Each row is a point on a landscape with many peaks, with its height.
A climber steps from a point to the highest of its 2 nearest points, and stops where none of them is higher. Distance is the straight distance between rows; heights are no part of it.
mabol height 285: [187 131 157 142 118  81 166 132 162 137 106 153 151 105 160 166 107 149
  99 142 139]
Dolug height 241: [ 75 169 104 120 115 147 101 172 165  74 138  94 118  63  69 150 159 127
 133 145 100]
dip height 423: [145 104 129 140  88 121 107 122 143 170 153 141 131 236 120 114  87 184
  96 179 165]
nul height 502: [204 143 129  82 129 135 115 111  84 164 129 155  92 106 156 129 126  79
 125 122 141]
nuri height 466: [225 102 137 153 151 148 143 116 111 171 134 125 136 171 119 121  93  94
  98 118 172]
gif height 273: [104 125 123 125  88 132 146 102  92 123  98 171 143 137 124 122 116 159
 166 123 142]
Bamen height 246: [221 113 149 115 148  84 102 135  99 140  94 163 118  72 151 142 124 124
 124 140 162]
mozo height 171: [121 104 118 103 141  92  93 125 125 155 144 152 160 170 124  91  84 132
 103  81 145]
fenun height 463: [181 135 148 122 113 103 104 133 131 189 107 157 120 173 132  91 102 134
 143 143 173]
dizat height 461: [ 79  96 150 106 127 177 173  78 100 125 106  93 119 107 153 121 133 110
 150  81 101]
rabo height 501: [201 117 148 140 133 162 133  89 115 176  47 138 129 103 156 103 131  85
 156 133 164]
dut height 604: [ 89  92 143 127 124 116 138  99 154 150 141 144 130 201 168 143  93 125
  92 120 137]
gud height 245: [ 51 151 109 146 158 147  85 145 178 151 142 106 175 125  51 165 199 101
 131 150 151]
tise height 371: [164 135 137  94 110 139 114 125 111 164 198 130 123 214 116  82 107 190
 173 193 162]
guf height 575: [137 120 115 168 140  68 163 172 178 161 118 131 153 137 132 149 118 145
 120 109  84]
meso height 522: [163 121 160 102 120 143 136 110  86 148 177 131 102 177 131 106 118 119
 130 120 159]
nevef height 373: [147 169 151 119 113 144 141 135  96 106 108 103 103 140  98 101  71 105
 170 114 152]
befi height 444: [168 178  94  84 107 153  95 131  91  96 135 133 102  69 117 103 149 134
 115 133 120]
viri height 200: [142  96 142 135 129  93 105 113 166 127 179 139 140 182 101 171 113 142
  29 118 100]
Ruv height 43: [ 68 162 133 126 154  76  61 139 216 126 159 139 152 144  69 179 178 126
 111 149 124]
tefa height 436: [133 121 159 174 117 151 179 152 117 105  87  92 104 129 137 131  91 124
 145 155 152]
zupal height 552: [ 86 109 147 127 112 122 124  83 140 146 153 154 154 223 143 100 121 160
 122 111 147]
Podib height 275: [ 94 117 110 161 145 163 146 120 137  64 107 101 161  65  73 168 134 115
 119 104 102]
bap height 451: [118 155 128 143 139 153 120 110 134 118 196 123 130 187 116  98 142 114
  91 118 114]
sopa height 155: [ 78 139 121 114 104 132 127 118 144 135 209 148 162 151  79 149 164 150
 133 139 115]
pozat height 422: [ 99  94 139 127 101 143 132 120 111 109 127 155 165 122 157 127 126 162
 108 156 193]
dupev height 265: [219 106 131 143 143  71 133 122 123 148  98 173 134 107 161 169 119 147
  98 144 135]
seva height 418: [128 152  84 112 113 159 112 126 105  96 155 142 145  75 108 114 173 137
 104 114 111]
Digu height 597: [131 171 111 144 111 143 135 130 139 131  81 123  83 118 189 111 125 103
 103 148 105]
vek height 229: [106  87  86 151 134 112 116 200 121 132 153 128 162 103 109 123 155 157
 110 120 146]
kivun height 558: [199 102 196  88 129 134 125 106  85 175 149 134  89 156 141 115 133 103
 150 132 188]
Kan height 187: [153  78 124 129 162  72  97 149 150 170 126 131 163 153 138  99  94 141
  73  74 135]
zug height 253: [ 95  87  95 136 214  68 124 146 196 143 117 102 169  88 122 211 161  91
 128 111  91]
Nisa height 472: [192 168 132  84 110 147  99 105  92 114 109 151 102  73 133 125 129 107
 122 137 148]
vido height 218: [ 79  92  90 118 185  94  98 168 156 159 140 126 163  98 121 140 169  98
 117  74  99]
puf height 387: [147 114 125 138 116  98  90 135 118 167 166 133 115 232 107  95  83 158
 101 136 127]
falo height 494: [ 87  84 119 128 155 124 126 160 101  99  84  90 131  51 142 130 109 124
 137 107 104]
Kire height 335: [ 56 136 113  92 146 125  65 130 180 141 219 125 178 177  67 137 133 139
 123 160 138]
lunu height 499: [117 145 134 130  91 151 130 145 154 143 130 117 123 193 158  93  89 152
 134 186 196]
datu height 240: [124 169 167 157  88 176 161  81 126  94 101 117 116 141 125 105 142 141
 144 137 130]
romip height 535: [104 188  79 111  82 141 108 119 138  99 119 164 141 120 116 127 104 138
 127 150 120]
letup height 483: [156 161 115 130  66 177 165 104  86 137 101 130 104 134  93 120 117 137
 176 132 117]
Vor height 391: [164  94 162 124 136 129 165  90  86 140  61 128 114 137 143 138  74 103
 200 113 160]
rupaz height 566: [ 54 109 163 138 161 105 123 157 146 145 183 105 109 151 125 153 174  99
 115 127 104]
pefo height 345: [162 120 150 130  98 172 149  84  66 136  90 141  85 109 155 125 154 128
 148 152 141]
vev height 333: [137 147 123 119  99 130 162 129 150 124 106 131 144  53 144 150 148 139
 119 121 101]
Mak height 424: [210  79 131 166 154 113 119 119  83 176  72 165 112 127 151 140 117 107
 151 160 154]
Zodar height 393: [ 85 143  97 118 139 156 103 101 134 112 155 140 158  76  96 142 209 109
 108  98  90]
vam height 536: [173 169 129 144 141 109 132 125 145 123 108 139  98 135 172 129 114  96
  96 120  99]
Keb height 287: [119 119  78 149 171 130 135 141 153  62 114 112 140  59  91 180 169 114
 117 102  73]
Vime height 395: [ 99 132  98 131 127 140 120  91  93  94 128 172 128 136 135 149 116 111
 106 121 117]
Kaba height 529: [188 158 125 114  69 180 126 109  96 160  72 136 103 100  92 108 126 129
 187 161 157]
Nite height 264: [ 67 115 115 121 197  96 107 129 167 145 119 113 138  87 104 216 187  74
 127 115  93]
fazas height 336: [104 151 136 142 121 176 130  96 152  89  76  83  97  49 114 119 138 130
 115 104  58]
Miz height 271: [113 126  97 123 123 131  99 174 180 131 200 118 147 138 127 130 145 137
  52 150 145]
tubug height 465: [196 116 116 145 127 155 165 111 124 163  55 110 149  69 173 122 117 115
 134 140 133]
Kek height 247: [117  81  86 160 167 117 146 190 155 110 129 107 190  78  94 158 149 135
 117 105 128]
dezuv height 257: [ 91 184  86 132 140 118  92 169 193  74 131 122 123 105  74 154 164 110
 119 126  96]
Bago height 298: [102 158 161  96  77 111 133  90 154 141 161 164 143 165 157 119 153 186
 146 156 142]
nidi height 223: [118 141 168 142 112 135 169  91 144 115 112 138 126 136 164 132 138 124
 120 122 118]
Tudib height 427: [144 119 141 118 148 112 115 153  93 134  60 110 114  91 157  90  82 107
 159 110 148]
Mopi height 491: [ 38  94 135 138 131 168 144 121 108 130 107  94 139 115 126 101 152 122
 154  94 108]
Nelu height 24: [ 85 142 119 131 136 101 126 127 181 114 151 152 121 139 143 188 126  99
  80 139  94]
Guma height 238: [109 103 142 173 135 121 178  88 103  93  75 132 147  92 124 166 118 144
 161 110  79]
zodo height 313: [129 149 159  72  90 132 132  77 108 143 179 158 128 184 145 103 159 193
 185 159 144]
Pumid height 189: [122  96 131 144 177  82 119 140 185  95 166 133 160 131  89 193 131 121
  73  98 112]
gesug height 123: [180 156 116 155 137 129 136 150 124  74 104 123 132 105  96 137  89 118
 115 115 142]
Fam height 476: [ 94 102 153 164 123 134 173 159 143 111 104  95 136 100 152 134 121 132
 129 138 132]
Nak height 343: [154 153 151 134 110 163 133 131  93 108  61  89  62 100 118 110  80 109
 167 143 131]
musus height 242: [116 152  84 122 165  99  94 174 201 100 145 124 153 111  80 139 156 109
 112  87 112]
Biz height 359: [140 131 114 154 141 171 145 102 107 118  72  88 115  67 135  95 138 123
 126  90  67]
guse height 196: [145  95  90 119 156  92  92 180 130 103 193 138 140 137  76 137 139 152
  82  96 128]
Kofa height 534: [171 188 121 110  88 135  98 133 119 108 113 153 148 100  99  96 107 162
 152 167 174]
robu height 316: [143 135 114 176 138 148 122 141  72  97 116 128 110 107 108  93 164 142
 128 121 105]
Deti height 183: [121 103 142 110 110  90  81 124 177 149 192 132 163 185  87 126 120 170
  59 125 121]
lib height 51: [ 69 138 124 142 166  76  93 150 213 145 119 137 166 129  67 212 164 105
 123 133 126]
vinof height 562: [ 99 157 148 119 122  98 123 118 132 124 117 150 149 102 122 101 161 143
 146  85  93]
soned height 354: [ 50 145 115 101 163 134  66 140 146 114 198 116 148 136  74 135 163 105
 131 141 130]
vuket height 458: [107 138 111 135  90 140 118 119 176 151 155 145 164 205 136 108  89 163
  95 169 166]
saf height 456: [182  92 114 165 161 107 126 111  66 136  78 163 136 112 149 122 116 126
 141 117 131]
Vobe height 137: [235 152 107 168 171 125 147 124 140  77  76 111 124  90 126 147 107 106
 111 130 124]
mesuf height 138: [186 136  67 167 179 124 159 140 170 106 101  94 153  96 143 128 131 103
 108  91  75]
sal height 61: [ 70 124 130 177 171  75 104 165 191 111 117 130 168 143  67 167 139 122
 130 108 121]
gibo height 507: [ 87 151 109 131 102  87  98 177 171 119 131 156 140 109 143 136 136 162
 102 162 131]
vufi height 159: [141 128 118 167 119 131 176 155 161 135 146 121 126 139 145 159 126 119
  85 143 111]
zav height 201: [ 52 140 124 149  81 188 152 118 146 128 107  94 115 104 116 123 172 149
 148 146  81]
Raref height 513: [163  90 123 143 172 113 176 101 100 161  81  85 149  88 184 109 110 107
 163 102  92]
mivab height 401: [111 108 130  89  90 174 121  84  87 107 141 151 139 146 161 117 129 159
 142 168 207]
Pugo height 539: [ 82 155 121 109  87 167 127 140 135 122 142 106 109 155 160  94 114 148
 150 190 159]
roz height 379: [183 128 147 130 125 183 110 132  70 148 116 108  85 124 120  78 137  97
 155 152 178]
Vigan height 394: [205 102 156 139 114 110 140 127  90 178 109 165  86 143 142 158 123 119
 150 170 156]
pulem height 342: [129 108 144 104  97 132 109 137  92 170  95 135 104 150 183  82 126 155
 172 173 199]
tizi height 228: [100 120  78 112 198  92  91 188 182 136 158 102 138 113  80 153 187  90
 120  78  99]
ved height 258: [ 69 152  99 140 169 131  81 165 165 118 131  93 129  94  38 183 216 101
 144 141 126]
Tusu height 208: [112 132 178 120 129 146 158  90 124  87  94 106 107  73 173 137 135 118
 114 123 103]
zab height 504: [ 85 132 119  89 127 120  88 123 101 136 195 147 108 184 145  89 124 159
 144 166 128]
kez height 437: [216 129  96 149 119 164 157 137 116 154  91 126 129  89 142 140 120 102
 112 153 150]
bup height 614: [ 38 128 174 118 140 123 120 124 140 105 167 114 109 144 135 130 155 113
 136 133 123]
Rizo height 308: [162 111  97 158 182 101 136 142 131  66 123 123 115  81 143 162 160 124
 100 111  77]
fub height 460: [143 160 108 109  84 122 111  98 158 149 135 180 170 172 130 112  96 156
 109 144 160]
fesi height 149: [218 127  97 155 198 123 155 104 139  96  99  85 137  86 171 139 108  84
 107 114  98]
Nafe height 312: [182 114 132 117 112 127 126 144 126 187 177 133 131 145 152  97 153 148
  77 134 154]
Tane height 284: [107 163 144 157 127 135 110 164 134  72  87  83  83  80 133  96 132 132
 123 139 105]
Zegur height 381: [164 116  90 158 176 141 156  95 100 103  87  78 128  60 124 124 124 114
 144  84  38]
zerir height 530: [ 70 107 133 121 156 124 130 151 121 129 109  90 139  65 119 108 147 115
 154  72  89]
zota height 666: [ 67  79 136 133 161 103 122 121 150 135 144 141 158 161 141 156 103 105
  97 101 126]
Bedu height 85: [105 147 100 204 138 133 124 132 153  95 103 142 143 143 124 126 141 125
  95 128 103]
Reda height 338: [128 107  98 163 129 179 140 122  61 108  99 102 104  78 109 115 142 135
 129 111  82]
vuvug height 576: [131 179  90 128  81 176 135  98 138 121  93 149 143 142 128 114  94 119
 122 143 143]
gido height 167: [107 136 141 138 128 105 142 130 151 136 195 146 151 144  70 167 176 130
 124 103  92]
Nubod height 390: [110 166 120 115 109 130  95 129 117 107 169 150 127 108 130  92 175 155
 118 153 119]
vurem height 405: [ 56 149 139  94 115 161 105  99  95  87 150 117 112 150 127  89 120 132
 168 138 126]
gotet height 500: [161 116  87 106 113 108 127 142 138 165 125 160 139 133 152 142  78 122
  88 125 145]
zis height 396: [160 117 175 105 102 124 151 115 109 179  89 131  79 196 153 119 116 125
 211 126 176]
zon height 572: [ 73 129 128 112 146 114 116 149 154 130 111 104 154  45 100 134 198 121
 150  87  79]
Num height 631: [ 51 121 102 131 112 142 135 170 118 125 124 106  88 110 148 140 131 114
 134 146  93]
vuza height 324: [150 130 148 113  79 203 142  62 101 135  47 109  78 100 137 117 118 131
 166 138 139]
bapub height 428: [181 128 174 125 108 116 108 134 128 198 108 136  94 208 124  89 110 133
 196 162 196]
Muti height 407: [120 121  88 143 155 127 158 120 103 101 107 110 124  92  98 155 108  95
 155  75  45]
dun height 508: [139 152 162 103  89 134 182 137 116 145 151 112  78 143 145 140 122 119
 154 129 118]
nanuf height 557: [144 121 185 128 141 109 167 146 105 119 151 104  88 125 153 141 116 110
 125 122 119]
Kepe height 34: [ 75 142 131 132 140  88  71 125 190 106 171 154 137 162 112 162 143 137
  72 149 117]
telat height 554: [118  82 142 159 186  94 165 133 133 140 109  96 161 118 179 115 111 109
 133  92 100]
benu height 72: [ 90 111  95 210 175 100 119 175 164  78 102 122 139 127  99 159 145 122
 114 123 106]
Vele height 255: [ 56 114 133 143 114 120 145  92 114  95  82 160 142 130 123 159 109 135
 164 112 101]
bades height 352: [127 117 175  92  88  94 165 102 145 172 128 151 114 174 181 138 118 155
 146 119 147]
Nodos height 619: [147 174 114 110  82 187 123  90 119 104 131 144 123 135 141 117 111 121
 115 179 171]
Ludu height 332: [142 148 162  77  81 106 144  90 149 169 137 154 127 212 139 116  98 163
 172 118 156]
vil height 583: [ 53 124 102 118  89 160 141 139 132 136 141 123 120 145 148 131 131 128
 137 152 128]
Pitup height 464: [ 81 161 112 116 143 145  91 133 104 105 197 130 131 180 107  67 127 174
 177 185 112]
dazot height 571: [131 150 116 120 120  87  91 168 131  95 117 158 113 119 149 139  86 141
  98 162 151]
ziso height 462: [137 117  75 105 122 147 154 146 109 138 130 130 145 100 132 141  93 102
 113 106 125]
gagob height 86: [188 151  88 127 153 122 126 161 125  94  73  95  87  48 131 114 137 126
 133 107  74]
zopor height 291: [ 78 147 113  91  62 176 143  91 118 121 101 132 137 115 122 107 125 161
 176 129 128]
rokev height 361: [153 145 124 130 143 101  98 140 116 105 163 152 111 131 134 118 150 142
  88 124 122]
sot height 541: [232 133 163 141 132 150 117 109 119 173  90 150 109 115 120 122 139  74
 160 144 163]
lil height 278: [ 55 131 106 137 160 112 121 163 183 139 123 107 129 110 117 181 151  76
 126 123  89]
daza height 364: [118 131 143 119  83 144 126 141 102 140  67 121 115 114 151  86 108 155
 174 158 183]
Kem height 216: [ 45 141 139 144 116 160 141 141 164 146 138  90 119  98 101 162 206 110
 143 147  87]
vekif height 540: [ 90 115 143  91 106 115 119 107 117 136 195 145  95 216 145 138 109 154
 122 158 134]
Bavi height 372: [143 118 165 114 109 121 178  94 116 180 103 138 100 187 180 120 129 129
 180  96 134]
tinom height 260: [ 83 115  95 148 135 149 137 158 162  96 118 115 178  86  93 158 123 111
 116 118 135]
zas height 417: [ 76 110 125 116  94  91 118 164 146 169 154 137 126 195 142 113  97 178
 141 159 147]
livul height 695: [164 114 168 106 119 105 130  81 133 162 167 160 154 171 130 118 127 147
  87  89 132]
Tinut height 310: [195 127 141 137 141 137 166 145 120 132 157 110 144  98 126 124 142 120
 101  97 139]
Puniz height 602: [201 112 201 110 155 107 143 113 109 161 105 128 112 125 155 121 107  94
 147 111 166]
Fim height 585: [108 108 130 104 100 120 122 111  91 136 154 165  78 172 181 143 123 148
 118 171 150]
valo height 328: [157 143 146  72  71 148 124  80  86 160 128 163 118 145 153 100 164 169
 196 162 168]
gefud height 646: [121 121 124 110 116  93  74 134 110 125 149 167 103 169 164 127  85 149
  85 176 163]
vok height 439: [108 136 166  95 115 189 160  70  90  95 117 100 101 127 139 110 115 104
 150  92 139]
ris height 289: [173 114 106 110 123 120 111 153 158 155 187 127 150 146 126 130 124 141
  36 123 145]
zude height 384: [175  97 131 106  89 176 134 111 108 194  89 141  83 154 178 129 145 107
 168 171 189]
gor height 629: [ 61 158 130 103 127 103  92 148 162 122 136 130 166  85  85 116 173 135
 157 102 108]
Dasa height 259: [ 89 186 144 160 104 168 122 121 130  82 110  97  98 127 123  89 141 137
 133 147 104]
funi height 239: [149 120 102 109 100 130 138 186 115 130 181 124 114 126 125 148 104 140
  99 161 157]
Biv height 509: [ 70 118 150 113 138 138  96  80 142 128 203 137 159 223 121  88 142 180
 139 154 137]
Giri height 296: [ 88 135 131 132 160 112 137 152 194  98 105  93 137  69 155 164 133  91
 110 115  92]
meto height 512: [ 94  92 113 150 129  65 143 176 168 183 150 144 152 136 121 164 148 149
 120 115  90]
Pof height 425: [152 115 118 131 158 118 125  99  68 115 111 156 120 137 133 128  95  99
 128  90 122]
nibi height 231: [185  99 126  99 139 100 135 150  87 115 138 148 136  69 139 156 113 135
 110 116 153]
nav height 374: [ 52 133 116 116 116 168 128  88 146 115 115 126 172  77  85 147 167 111
 139  97  98]
lebel height 288: [129 123 137 162 166 120 143 121 113  95 123 121 110  91 156 134 178 114
 106 107  70]
pusos height 435: [108 130  86  98 127 149 149 121  95 119 114 125 121 100 115 143  84  90
 145  86  85]
lef height 311: [158 164 136 139 125 113 125 170 110  97  86 110  70  89 140 121 104 123
 140 151 121]
daneg height 144: [107 140 103 116  93 163 159 120 108 121 188 140 144 139  86 139 137 130
 133 121 117]
bozed height 365: [158 111 144 114  96 192 109  75  72 150  89 140  70 149 171 115 165 121
 178 183 183]
Geda height 656: [175  93 127 162 172  53 148 176 164 149 120 108 143 122 161 133 119 150
 100 112 104]
Satur height 175: [147  98 107 165 163 120 148 151 167 108 160 115 149 145 120 169 115 116
  60 115 118]
Bis height 98: [125 167  91 167 136 143 119 142 151  80  96 119 145  97  93 109 148 128
 113 100  95]
Maru height 431: [231  97 126 171 178 131 172 118 110 134 117 106 157 124 125 143  89  96
 124 115 143]
kof height 397: [170 167 170 108 108 137 112 118 124 160 153 123 105 191 129  68 119 154
 183 179 176]
bigi height 220: [177 120 130 121 136  71  96 123 162 116 147 154 123 163 123 162  85 141
  45 120 119]
Lek height 217: [147  86 134 100 125 107 134 139 101 135 171 159 164 107 122 146 118 150
  99 105 158]
nis height 403: [101 109 147 149 104 155 171 130 105 121 111 108 103 172 146 121 107 128
 159 134 157]
bof height 204: [127 100 131 114 152  87 129 132 127  97 159 151 159 108 112 180 106 127
  97  92 122]
vif height 495: [128 177  78  98 100 111  89 121 160 124 162 179 167 144 106 117 114 148
 106 135 125]
kapa height 520: [ 69  86 159 167 157 101 146 175 150 129 141 101 129 124 153 150 148 118
 109 138 118]
lafa height 550: [144  94 119 121 104 108 129 115 154 183 124 153 140 193 159 139  76 139
  74 131 146]
bipu height 331: [167 126  78 156 174 107 110 158 131  93 131 135 107 129 137 128 147 117
  82 105 101]
nakag height 432: [101 159 133  93 126 177 105 103  81 111 161 108 110 180 136  47 127 157
 199 168 132]
lufir height 563: [176 143 163 111 128 104 150 105 131 153  91 145 150 114 144 105 109 119
 147  85 134]
bena height 577: [169 164 125  92  73 177 119 110 108 128 111 140 127 119 109 120  97 128
 163 179 199]
Lika height 510: [176 119 175 144 147  83 118 140 125 171 123 131 123 172 140  82 112 140
 113 104 149]
dedat height 161: [192 103 109 151 190 110 158 128 157 106 145  97 148 117 156 160  95  97
  71 108 114]
pumo height 617: [163 115 150 119 156  96 153  97 138 152 126 146 170 137 142 124 101 116
 110  65 120]
zite height 703: [ 82 131 110 128 146 110 115 198 117 109 155 101  92 106 113 134 144 111
 133 121  92]
vuduf height 367: [192 155 131 124  99 137 114 107  82 149 131 173  93 152 116 126 131 126
 150 166 153]
Mifaf height 254: [113 141 113 104 109 147 127 169 135 121 196 112 108 112 152 130 150 124
  83 161 138]
vib height 498: [105 125 164 149 115  86 124 125 157 145 147 155 164 175 116 113 128 178
 113 123 137]
vin height 380: [ 86 123 157  94  98 157 145 117  79  89 140 107  77 162 144 125 104 139
 176 147 161]
linan height 386: [ 36 106 130  99 115  98  96 160 156 133 173 133 139 165 130 133 105 157
 135 168 155]
luv height 473: [ 93 152 134 129 143 132  90  98 153 144 206 135 156 214 107  79 152 147
 104 131 108]
vazo height 314: [110 158 123 151 142 137 145 132 189  83  82  79 118  52 134 153 145 110
 116 118  57]
kavik height 415: [140 115 180 114 133 154 173  71  90  99  79 108 109 122 147 137  85 106
 167 101 139]
Gezog height 375: [128 163 121 109 110 136 116  70 113 122 141 178 121 160 155 124 123 119
 105 123 125]
Ker height 358: [171 100 153 139 139 157 154 146  67 163 113  93 103 120 143  86 135 110
 153 116 152]
Som height 545: [ 34 134 102 100 109 170 126 102 144 126 182 128 128 191 129 138 130 120
 147 155 128]
Dati height 97: [186 161  98 137 123 164 102 126 114  94  46 105  88  44 117 104 120 133
 120 123 104]
guta height 124: [ 43 106 122 113 156 144 120 143 137 129 153 103 158  94  57 187 148  78
 149 109 127]
lavo height 230: [ 45 156 120 147 121 161 118 134 175 144 159 109 160 135  89 120 193 120
 140 148 116]
nagi height 344: [196 127 143  88  91 148 115  87  88 183 165 172 124 158 129 108 156 148
 151 159 181]
Bovu height 486: [167  70 118 139 156 135 163  92  57 156  72 131 147  94 163 123 112 118
 165 105 121]
kurar height 290: [191 115 121 136 170 101 138 149 160 128 152 119 169 104 131 116 155 136
  81  76 128]
mupur height 457: [ 92 105 116 138  99  89 151 183 134 177 141 140 125 158 140 135 117 156
 139 133 120]
diruz height 133: [ 61 120 101 120 109 158 149 140 118 105 162 121 139 115  64 180 127 107
 150 125 108]
Pas height 349: [143 133 128 104 102 139 121 144 104 147 195 128 155 160  95  85 117 174
 147 149 169]
bavo height 605: [ 95  75 131 149 160 113 144 133 114 131 105 132 150 139 162 131  84 118
 119 105 142]
Tefas height 459: [126 106 117 147 162 125 108 169  92  93  85 106 119  77 149  98 106 124
 119 115 144]
Bar height 283: [198 140 141 145 154 129 112 121  94  92  58 121  71  75 157 143 103  93
 127 157 125]
mumob height 348: [210 110 155 160 118 103 105 120 118 171 152 140 109 214  94 116 109 158
  80 141 138]
keka height 202: [154 116 142 184 180 100 181 133 132  85 122  89 145 115 101 148 107 115
 146  91  80]
Lol height 221: [167 126 151 190 155 112 182 102 115  94  70 100 139  91 125 138 105 134
 163 110  80]
digi height 406: [128 151 149 113 111 185 120 126  76 123 142  86  80 147 136  58 133 127
 167 157 152]
bikim height 624: [ 96 119 148 118 136  98 139 172 106 141 183 114  83 147 140 131 144 121
 129 119  93]
tiv height 334: [157 119 139 133 127 139 143 157 101 155 155 112 114 116 154  87 165 135
 112 123 145]
mina height 203: [115  96  94 133 176  91  99 161 150 158 131 127 161 128 159 101 130 115
  90  71 112]
magem height 356: [ 73 126 125 119 103 136 163 103 153 137 117 145 166  86 127 167 154 124
 139 111  95]
refa height 213: [122 124  72 124 123 113  84 175 109 120 188 152 155 135  87 109 141 174
 116 137 139]
gito height 309: [172 149 166 131  97 117 162 123 130 122  81 137 124  74 156 146 126 143
 132 155 141]
kege height 404: [110 158 112 116 113 147 132 121  94  91 119 127 122 133  85 110  83 110
 160  95 111]
Bom height 517: [154 181 153 108 112  90 114 111 137 137 116 167 151 129 133  88 124 147
 140 103 132]
naf height 377: [ 58 155 111 109 125 149  84 131 116  91 173 130 141 109  97 109 171 145
 143 161 115]
vob height 485: [105 132 149 122 122 165 147 111 103 130 185 110 113 178 145  93 146 125
 127 122 134]
gev height 573: [192 103 172 166 173  51 127 162 126 133 120 125 125 137 135 110 116 154
 114 101 127]
Zal height 567: [ 37 114 172  86  98 141 138  90 117  97 148 134 120 121 149 147 160 143
 161 138 129]
nopa height 184: [ 98 127 142 163 155 115 161 129 136 104 145 123 138 136  86 162 140 110
 143  90  82]
fime height 408: [173 120 116 128  92 162 142 137 117 175  94 137 117 126 161 122 114 115
 132 168 182]
fep height 503: [224 106 163 143 139 155 121  96 128 193 107 145 116 174 122 119 116  72
 143 135 188]
movam height 454: [ 76 108 139 148 122 115 122 126 150 121 131 153 189 130 130 117 135 162
 110 124 159]
sulo height 392: [111 132 139 121 109 115 138 161 132 146  77 126 122 128 169 104  82 132
 148 137 159]
dezov height 244: [218 113 150 129 138  66 107 133 125 137 125 166 101 143 129 167  83 132
  87 144 142]
pozif height 274: [ 89 149  75 148 166 118 105 161 175  90 107 113 114  85  62 190 197 100
 136 118  72]
banen height 306: [ 94 115 132  98  67 202 167  73 119 122  66 102 116  91 138 127 113 155
 153 117 130]
Vuz height 360: [123 158 144  75  93 166 123  87  84 106 125 120  57 178 157 115 108 131
 192 172 156]
Bove height 326: [ 94 120 119  77 114 128  97 144 151 151 221 123 177 172  92  99 113 171
 128 143 150]
bivat height 542: [222 142 145 119 158 112 126  96 124 138 110 149  99 116 170 146 113  79
  99 123 127]
luk height 110: [163 173 109 148 134 157 126 149 143  83  68  89 131  78 105  92 102 117
 123  98 121]

Where does a climber stop that starts at each point below?
Bamen => bivat
zug => zota
viri => bivat
daneg => sot
zodo => zota
Nite => zota
datu => zota
